The views of a scene show one set of named points, each view turned or mirrored, shifted and resized as a whole, with a little noise and some points left out.
(in the rows, 128 means zero)

Scene 1
View 1
Z_483: [127 113 167 120 131 138 111 149  84 105 134  94 125 135 155 144 119 154
 150 143 115 169 127 102 145 131 141 148  71 107 158 159 112 117 128  95
 104 133 125 129  67 131 146 141 118 134 109 106 105 124 119 158 139 155
 153 160 138  89  85 136  49 114 120  84 140]
Z_315: [131 126 204 101 131 152  87 124  95 157 139  80 135 127 177 149 113 168
 177 112 111 138 134 113 192 147 162 133  83 105 140 140 109 131 135 105
  78 119  94 129 109 137 131 139 136 127 116 148 101 155 132 143 136 126
 166 112 151 104  84 162  65 109 120  79 128]
Z_98: [163  81 114 133  71 159 123 156 123  83 175  89  76 163 230  97 155 172
 174  78 174 160 115 129 155 110 112 185 104  98  84 134 123  91 154  70
 104 157  96 167  46 129  36 176 123 111  69  99 162 174 122 101  74 185
 165 178 122 106  98 141  88  99  99 106 132]
Z_408: [125 113 157 132 127 120 105 161  82 124 141 104 104 157 137 154 115 153
 150 140 117 148 126 121 141 137 144 141  80 113 152 174 117 112 156 114
 112 140 120 141  76 140 143 125 130 130 109 123 107 121 137 157 137 125
 143 159 147  95  98 143  43 127 129  92 124]
Z_314: [130  93  95 157 107 103 124 200  80  99 155 118  69 197 123 145 127 149
 132 147 139 141 110 134 105 131 125 155  98 115 136 197 132  83 182 112
 142 156 132 170  46 139 122 127 128 124  90 113 128 109 142 152 114 127
 120 197 137  97 125 126  42 138 139 115 114]
Z_595: [156  86 124 128  85 157 124 152 118  72 162  92  88 149 221 102 150 167
 166  96 159 184 119 117 145 107 110 185  92  99 103 135 117  99 137  66
 103 154 112 153  41 122  54 173 113 119  75  81 153 163 111 118  89 199
 171 188 116  95  85 131  76  99  98  97 144]
Z_816: [130 114 176 125 122 135  97 130  93 120 144  97 109 133 168 143 126 161
 164 120 117 164 140 132 160 133 142 148  78 113 141 151 109 124 144 100
  89 135 114 136  80 133 112 132 130 126 107 108 117 142 132 150 138 145
 163 151 141  92  81 146  50 117 112  75 131]
Z_636: [121 124 205 120 146 132  94 105  85 106 130  97 130 107 156 155 122 153
 158 143  91 201 155 119 153 128 146 142  51 118 172 151  97 142 119  99
  80 131 131 113  79 128 143 122 124 136 124  76 102 123 122 175 168 160
 173 158 141  76  60 138  33 117 107  50 150]
Z_47: [143  99 135 126 100 143 110 175 102 121 156  92 100 165 176 127 126 165
 163 108 145 128 109 117 159 134 137 157 102 102 113 155 124  98 160  97
 110 139  97 158  78 137 100 154 130 122  89 141 124 153 134 124  98 139
 146 149 136 110 110 149  74 112 123 113 117]
Z_822: [128 105 130 123 123 134 125 193  81 104 134  97 115 162 145 139 113 150
 140 147 126 145 103  86 133 133 139 153  88 103 148 170 125  95 139  95
 128 139 126 150  61 132 152 149 114 131  99 130 104 121 120 147 118 147
 134 168 135  96 108 131  54 115 134 114 130]
Z_468: [143  96 121 138  96 130 113 177 100 115 159 100  80 178 164 130 130 164
 157 113 148 133 111 131 143 131 130 157 104 108 114 165 124  94 170 101
 118 148 105 162  66 141  92 143 131 118  86 129 132 144 141 129  99 133
 142 166 138 106 115 143  66 118 126 111 114]
Z_354: [128 107 129 113 123 142 127 202  79 117 133  90 126 166 143 136 106 153
 142 147 128 127  93  74 144 142 145 148  96  94 144 166 128  91 135  96
 131 131 120 149  69 134 164 159 114 134  98 151  98 125 118 141 111 136
 128 157 139 103 116 136  62 111 143 125 124]
Z_68: [127 104  97 116 119 135 128 252  74 147 135  93 115 204 117 144  93 154
 135 151 140  68  66  69 146 159 155 137 120  91 135 188 143  72 166 112
 156 131 108 172  83 145 180 158 123 132  92 205  89 120 134 130  91  95
 101 143 148 121 151 146  72 121 169 164  98]
Z_932: [114 119 154 132 141 111 106 176  66 134 132 106 113 162 103 169 103 145
 137 160 107 133 118 110 135 149 154 128  82 117 171 190 122 110 157 124
 122 131 129 143  85 142 179 116 125 137 116 138  91 104 140 170 146 105
 128 154 152  93 110 140  34 132 146 101 117]
Z_328: [124 101 110 142 119 114 125 210  75 115 140 106  95 187 114 151 112 147
 134 156 130 127  98 104 120 143 138 144  98 111 149 192 131  88 170 111
 144 144 129 163  61 140 157 134 120 132  96 140 107 107 135 152 115 116
 115 178 143 101 124 132  46 131 149 125 112]
Z_912: [130 115 182 131 121 128  89 126  91 134 147 100 105 143 159 153 124 164
 167 117 119 151 144 144 165 139 148 141  82 114 139 158 111 126 158 114
  89 133 104 137  92 140 113 120 140 124 111 119 117 143 145 153 137 124
 160 142 147  97  87 154  50 123 120  76 124]
View 2
Z_468: [ 98  64 128 142 135 116 119 122 162 146 181 146 163 128 107 137 149 153
 128 150  99 178 101 152 115 134 134 111 147 115 118  66 122  96  78 150
 150 134 116 143 125 101  91 159 160 103 127 119 125 144 121 109  96 120
 144 136 124 124 115 138 103 143 160 162  69]
Z_595: [125  46 113 155 167 114 112 125 140 141 201 185 161 119 138 143 159 148
 111 156  52 213 100 128 121 155 168 157 171  90 104  73  95  93  60 154
 182  96 110 172 106 127  86 152 117 101 116 113 146 159  99 117 105  91
 150 142 130 128 110 127  94 165 149 189 104]
Z_483: [127  92 149 149 120 107 147 109 128 147 158 158 167 134 143 120 144 131
 107 146 100 143 152 137 128 102 116 136 150 103 126  94 126  90  87 156
 133 115 103 144 112 115 103 184 136 106 129 108 147 144 110 150 114  95
 146 139 127 131 141 119 134 150 159 129 122]
Z_408: [114  89 155 142 110 106 145 110 141 148 159 137 165 134 124 123 139 134
 117 149 119 140 142 151 128 100 104 116 142 112 132  81 134  91  90 152
 126 137 105 140 119  98  99 184 158 111 130 108 136 141 124 140 109 116
 142 137 121 124 141 132 128 137 165 129  96]
Z_932: [ 98 106 169 142  94 101 156  96 143 162 146 127 165 140 117 113 134 135
 129 156 138 123 143 155 118  78  80 104 134 119 136  82 142  90  94 156
 109 142 102 129 136  98  98 190 164 116 135 110 131 138 130 143 114 114
 145 145 123 132 146 118 137 127 167 108  92]
Z_912: [132  75 145 141 118 118 132 124 136 125 163 143 167 128 127 137 143 130
  97 129 102 137 156 149 146 118 125 121 139 108 134  86 139  95 103 145
 138 137 117 144  98  91 110 178 156 100 130 103 146 141 122 140 105 132
 135 123 113 111 146 161 128 144 171 147 105]
Z_98: [114  37  99 153 172 124  98 136 157 134 206 179 162 115 123 150 161 159
 114 148  51 224  87 136 116 173 180 142 166  98 101  65 100  96  60 150
 187 109 120 166 108 118  86 138 130  94 118 120 138 154 104  98  94 102
 145 134 128 126 101 138  85 164 150 202  82]
Z_314: [ 81  71 155 142 108  96 144  96 157 173 179 135 152 129 102 129 137 146
 152 184 117 172  87 157 105 104  90 108 147 111 122  48 119  88  69 158
 135 138  93 154 153  98  73 176 168 129 126 113 115 154 133 114 109 118
 153 159 121 129 119 119 109 123 164 143  50]
Z_354: [ 88 107 140 148 126 109 139 113 165 162 153 145 175 143 119 108 144 161
 132 151 122 155 126 150  94  99 116 105 143 129 120  92 133  89  80 153
 119 126 112 119 136 122 106 170 147  97 133 134 132 131 108 124 101  86
 145 141 144 148 118  94 118 150 142 118  98]
Z_315: [137  93 135 141 129 133 125 138 144 111 150 146 182 134 133 128 148 141
  84 103 108 123 178 145 142 120 143 118 134 120 133 111 151  97 113 143
 132 134 130 120  87 104 128 174 151  80 136 114 153 123 109 143  98 119
 130 111 123 120 143 149 134 159 162 137 129]
Z_822: [ 96  97 145 151 121 105 144 105 153 162 163 147 168 140 125 114 142 152
 132 159 116 157 125 144 101  99 114 118 146 119 119  83 125  88  76 155
 127 122 106 134 136 118  95 177 144 105 128 124 134 141 111 129 109  89
 149 146 137 143 125 100 118 145 148 124  99]
Z_328: [ 78  95 153 142 106 102 146  99 162 173 162 133 163 139 105 116 137 152
 151 174 131 153 106 156  97  94  91  96 139 125 124  68 129  87  76 155
 116 141 101 132 153 104  88 178 168 117 131 121 119 141 130 119 106 106
 149 151 130 139 123 107 116 127 154 122  67]
Z_816: [134  78 143 144 125 117 134 118 131 130 164 152 167 128 134 135 145 129
  96 133  95 145 153 140 141 120 128 134 148 102 128  89 131  96  95 150
 145 125 113 149  98 102 107 176 145 102 129 103 151 143 117 143 107 118
 140 129 117 119 145 147 128 149 168 149 114]
Z_636: [158  88 165 149 110 104 156 103 103 132 154 160 164 134 160 127 141 106
  85 138  93 123 186 130 157  96 112 156 151  84 134 100 130  93  98 157
 138 112 101 158  88 108 106 198 130 112 129  87 164 152 115 177 125 105
 142 136 114 117 163 141 149 150 173 128 148]
View 3
Z_468: [138  95 158 134  89 157 153  92 125 151 118 123  74 132 125 141 116 118
 139 111 130 138 105 100 112 144  72 193 129 156  76 136 150 156 113 120
 104 116  82 146 119 107 130 112 110 125 106 159 108 137 173 141  81 127
 157 149  95  89  99 124 109 159 136 143 142]
Z_47: [148  96 146 134  79 165 149  94 136 146 123 122  79 122 135 130 126 116
 138 109 141 136 111 104 122 137  76 187 126 164  70 131 152 143 104 115
 105 114  77 130 114  91 146 121 106 122 106 143 103 134 174 150  84 123
 150 154 102  97 114 126 111 160 149 133 133]
Z_314: [133 120 167 127 106 142 171  99 105 144 112 128  76 151 108 177  93 146
 119 115  85 146 115  95  94 133  67 201 123 135 111 151 139 182 128 133
 103 130  82 184 128 146  91  92  98 131  96 189 115 142 166 121 108 144
 145 141 100  67  62 130 110 159 119 175 148]
Z_636: [149 172 136  76 126 173 130 120 130 160 151  95 146 160 118  76 121 159
 182 117 173 146 153 175  95 122 156 184 163 172 147  48 155 168 140 174
  95 107 101 134 119 136 159 106  89 108 106 139 116 119 201 118 138  78
  95 150 142 168  99 147 125 156 107 170 139]
Z_354: [176 137 131 115  92 180 174 114 128 125 131 127  89 121 147 133 119 172
 109 118 115 135 138 111 136 107  90 182 117 163 112 153 151 137 106 120
 103 131  56 139 123 120 134 110  70 150  96 145  89 128 166 141 127 143
 115 164 128  75 100 142 115 151 162 154 126]
Z_932: [147 138 100 101 109 176 173 113 116 135 114 103 129 150 119 139  78 184
 131 104 100 134 155 141 110 102 106 200 113 138 148 120 155 174 150 128
 114 110  70 160 141 149 127 107  80 134 109 149 105 163 184 126 136 129
  87 151 139  70 100 139 112 157 142 191 120]
Z_328: [151 128 135 122 100 161 179 107 114 130 115 123  87 140 124 168  90 170
 108 112  85 138 131 106 115 113  75 197 112 140 119 159 143 168 126 122
 110 130  65 171 131 140 108 100  82 141  98 163 102 146 165 129 122 149
 123 150 118  51  83 133 113 155 143 177 133]
Z_408: [144 133 128 108 106 167 156 106 122 147 123 108 116 149 117 126  98 155
 145 110 125 140 137 135 106 121 106 196 131 151 125 106 152 167 139 136
 105 111  83 151 130 134 133 108  92 124 106 150 111 144 184 129 117 116
 110 150 126  99 101 136 116 159 130 171 132]
Z_595: [154 121 222 129  90 146 127  97 135 161 152 137  51 123 136 108 171  88
 150 131 175 151  86  96 111 163  87 177 168 188  51 113 141 133  79 148
  83 136 102 130  93  91 143 106 111 115  91 171 112  79 171 139  82 104
 191 153  81 158  82 136 117 155 115 109 166]
Z_483: [158 155 144  97 109 170 147 117 130 146 142 114 115 142 130 104 126 158
 148 118 146 142 139 143 111 119 124 183 145 170 124  96 150 155 122 152
  97 121  85 138 118 127 145 107  81 126 101 147 105 115 185 126 128 108
 112 156 128 129  96 146 121 155 128 157 139]
Z_98: [144  90 219 145  80 142 129  89 135 163 138 138  39 116 136 120 167  70
 151 124 170 145  75  81 113 172  63 179 158 184  27 127 143 132  75 131
  86 127  99 127  90  73 146 112 123 114  95 167 112  91 167 149  57 111
 207 154  68 140  95 122 114 161 123 101 162]
Z_68: [172 103  99 137  69 186 202 107 123 110 100 130  77 112 152 175  89 184
  79 106  72 122 137  87 148  95  52 193  80 146 103 200 153 138 110  82
 120 130  33 151 138 116 121 119  69 164 103 139  79 163 154 154 116 178
 111 163 126   8 114 129 109 155 193 165 112]
Z_822: [162 147 153 111 103 167 162 113 124 136 134 125  93 135 135 131 122 160
 124 123 122 141 132 118 118 116  98 186 133 163 116 133 146 150 114 134
  99 132  73 151 118 131 126 103  77 139  97 158 102 121 170 132 127 130
 124 156 121  98  84 142 117 157 135 158 139]
Z_315: [150 113  95 105  86 189 140 106 144 152 127  96 133 128 141  79 116 140
 170  99 177 126 145 155 125 118 126 183 130 174 105  76 166 141 129 125
 108  91  78 106 127  92 185 132  98 117 121 104 100 149 197 151 104  89
 103 163 136 129 150 135 112 160 157 145 115]
Z_912: [126 104 116 113  98 169 134  95 135 166 119  96 126 146 115 107 100 122
 178  97 159 137 130 146 100 137 114 196 138 154 108  73 158 170 144 137
 105  90  97 130 127 107 159 120 116 105 118 133 116 155 200 141  90  89
 122 148 121 125 125 126 110 163 130 158 127]
Z_816: [141 126 135 105 101 168 134 104 133 160 136 103 118 143 122  99 119 130
 168 108 161 138 131 144 105 134 119 187 144 167 107  85 153 157 127 146
  99 103  95 130 120 110 154 116 104 115 109 138 113 132 192 134 104  95
 122 153 120 135 113 135 115 160 125 151 137]
View 4
Z_408: [125 146 141 150 123 141 131 131 108 101 137 123 109 104 134 107 134 127
 118 116 102  92 130 157 120  94 151 121 119 123 139 104 114 108 159 119
 159 129 115 137  97 146 101 144 118 142 146 166 139 154 124 156 152  96
 116 128  91 138 132 111  94 134  99 116 104]
Z_816: [109 124 138 145 126 139 131 127 118 107 135 136 112  79 144  93 129 117
 102 110 126 132 134 168 131 103 161 126 144 119 150 102 116 139 144 134
 156 145 107 128 101 157 131 142 116 141 137 174 154 157 118 125 143 107
 105 126 100 131 123 122  85 138  99 128 119]
Z_315: [100 118 120 136 160 132 148 145 138 120 111 142 110  74 161  90 137 120
  84  87 140 148 126 167 137  83 189 108 137 133 125  96 117 162 135 141
 181 167 104 118 133 157 107 126 118 126 130 172 157 154 117 139 117 102
 134 134 122 138 131 112  95 141  83 125 100]
Z_932: [133 156 138 157 131 135 137 141 108  94 129 113 110 119 131 115 141 137
 137 106  83  63 126 155 110  79 154 108  98 132 130 106 101  94 165 104
 174 127 115 140  99 139  71 136 126 144 160 154 128 146 127 184 155  73
 136 139  81 145 147  95  98 138  95 109  78]
Z_98: [ 99 154 146  93  95 170  88  94 105 156 175 155 101  81 128  98 109 113
  45 151 153 172 147 113 127 123 125 156 150  99 134  84 180 128 164 160
  81 116 129 129  88 150 169 186  76 112  75 193 161 199 136 108 155 173
  66 102 150 118  78 143 103 125 123 129 183]
Z_468: [119 160 143 120 117 154 101 116 109 138 152 138 105 106 129 108 127 119
  82 139 110 109 145 130 107  93 136 133 117 107 117  93 149  94 174 134
 124 113 125 139 103 143 114 162  83 123 111 171 150 175 127 144 160 130
 102 111 126 128 107 121 104 123 111 124 141]
Z_68: [137 210 119 110 139 155 130 143 104 135 132 124  91 148 115 135 141 156
  86 119  92  79 128  83 101  54 141 105  63 144  71  81 158  78 196 118
 139 118 142 135 123 117  28 163 110 106 110 156 111 172 146 244 148  97
 163 139 151 158 136  76 144 124  88  88  76]
Z_47: [110 157 135 113 128 152 111 124 113 142 142 144 102  99 132 103 128 123
  70 129 124 128 139 122 118  90 148 126 121 115 111  89 151 115 167 141
 129 126 125 131 113 144 107 161  88 115 103 174 152 174 129 146 147 132
 111 118 140 132 109 116 109 128 105 123 133]
Z_328: [135 185 145 139 111 150 117 126  92 108 151 113 103 136 112 126 135 145
 120 132  80  58 133 122  99  86 129 123  91 126 115  96 130  71 183 112
 135 104 129 144  86 132  78 160 111 133 137 158 123 165 138 196 168  97
 121 131 102 143 129  97 110 128 108 105  99]
Z_822: [125 175 138 130 108 153 137 125  96 103 151 120 103 117 118 119 126 146
 111 120 110 103 128 122 125 101 134 126 111 137 139  96 138 111 165 124
 130 126 123 133  81 139 100 161 133 135 130 173 123 171 142 189 155 103
 114 137 109 143 129 103 103 138 100  99  96]
Z_912: [109 119 137 150 138 132 126 133 127 115 126 134 113  83 151  91 135 111
 101 111 118 114 134 175 121  90 169 119 137 113 137 106 110 127 146 130
 171 141 106 132 111 154 119 133 100 136 138 166 160 151 111 122 141 104
 112 123 100 131 123 123  85 134  97 133 121]
Z_636: [109 111 141 167 117 134 156 130 112  72 134 122 121  64 144  91 126 125
 136  92 131 133 124 194 152 120 168 125 159 132 192 112  91 165 117 127
 172 158  96 123  78 166 146 131 158 159 169 178 147 146 121 123 140  86
  99 143  63 133 139 126  62 151  95 119  98]
Z_483: [117 144 137 144 112 147 146 125 103  94 144 126 110  91 132 106 127 135
 118 107 124 124 126 155 139 109 150 128 136 134 165 100 121 141 141 127
 145 142 111 127  84 153 123 150 144 142 145 177 136 161 134 157 142  99
 107 139  90 137 137 112  86 146 100 109  98]
Z_314: [139 178 161 136  93 155  98 113  89 112 166 115 105 129 110 121 126 132
 123 148  74  54 143 128  91 100 115 136 101 109 129 105 130  56 188 111
 122  87 129 150  74 134  98 168  96 139 134 161 133 167 133 167 182 110
  96 115  94 132 116 113 104 122 123 113 128]

Which points are out of place in each view (at most two, in the order of its rows)? Write none if all are in place.
view 1 => none
view 2 => Z_932
view 3 => Z_822, Z_912
view 4 => Z_68
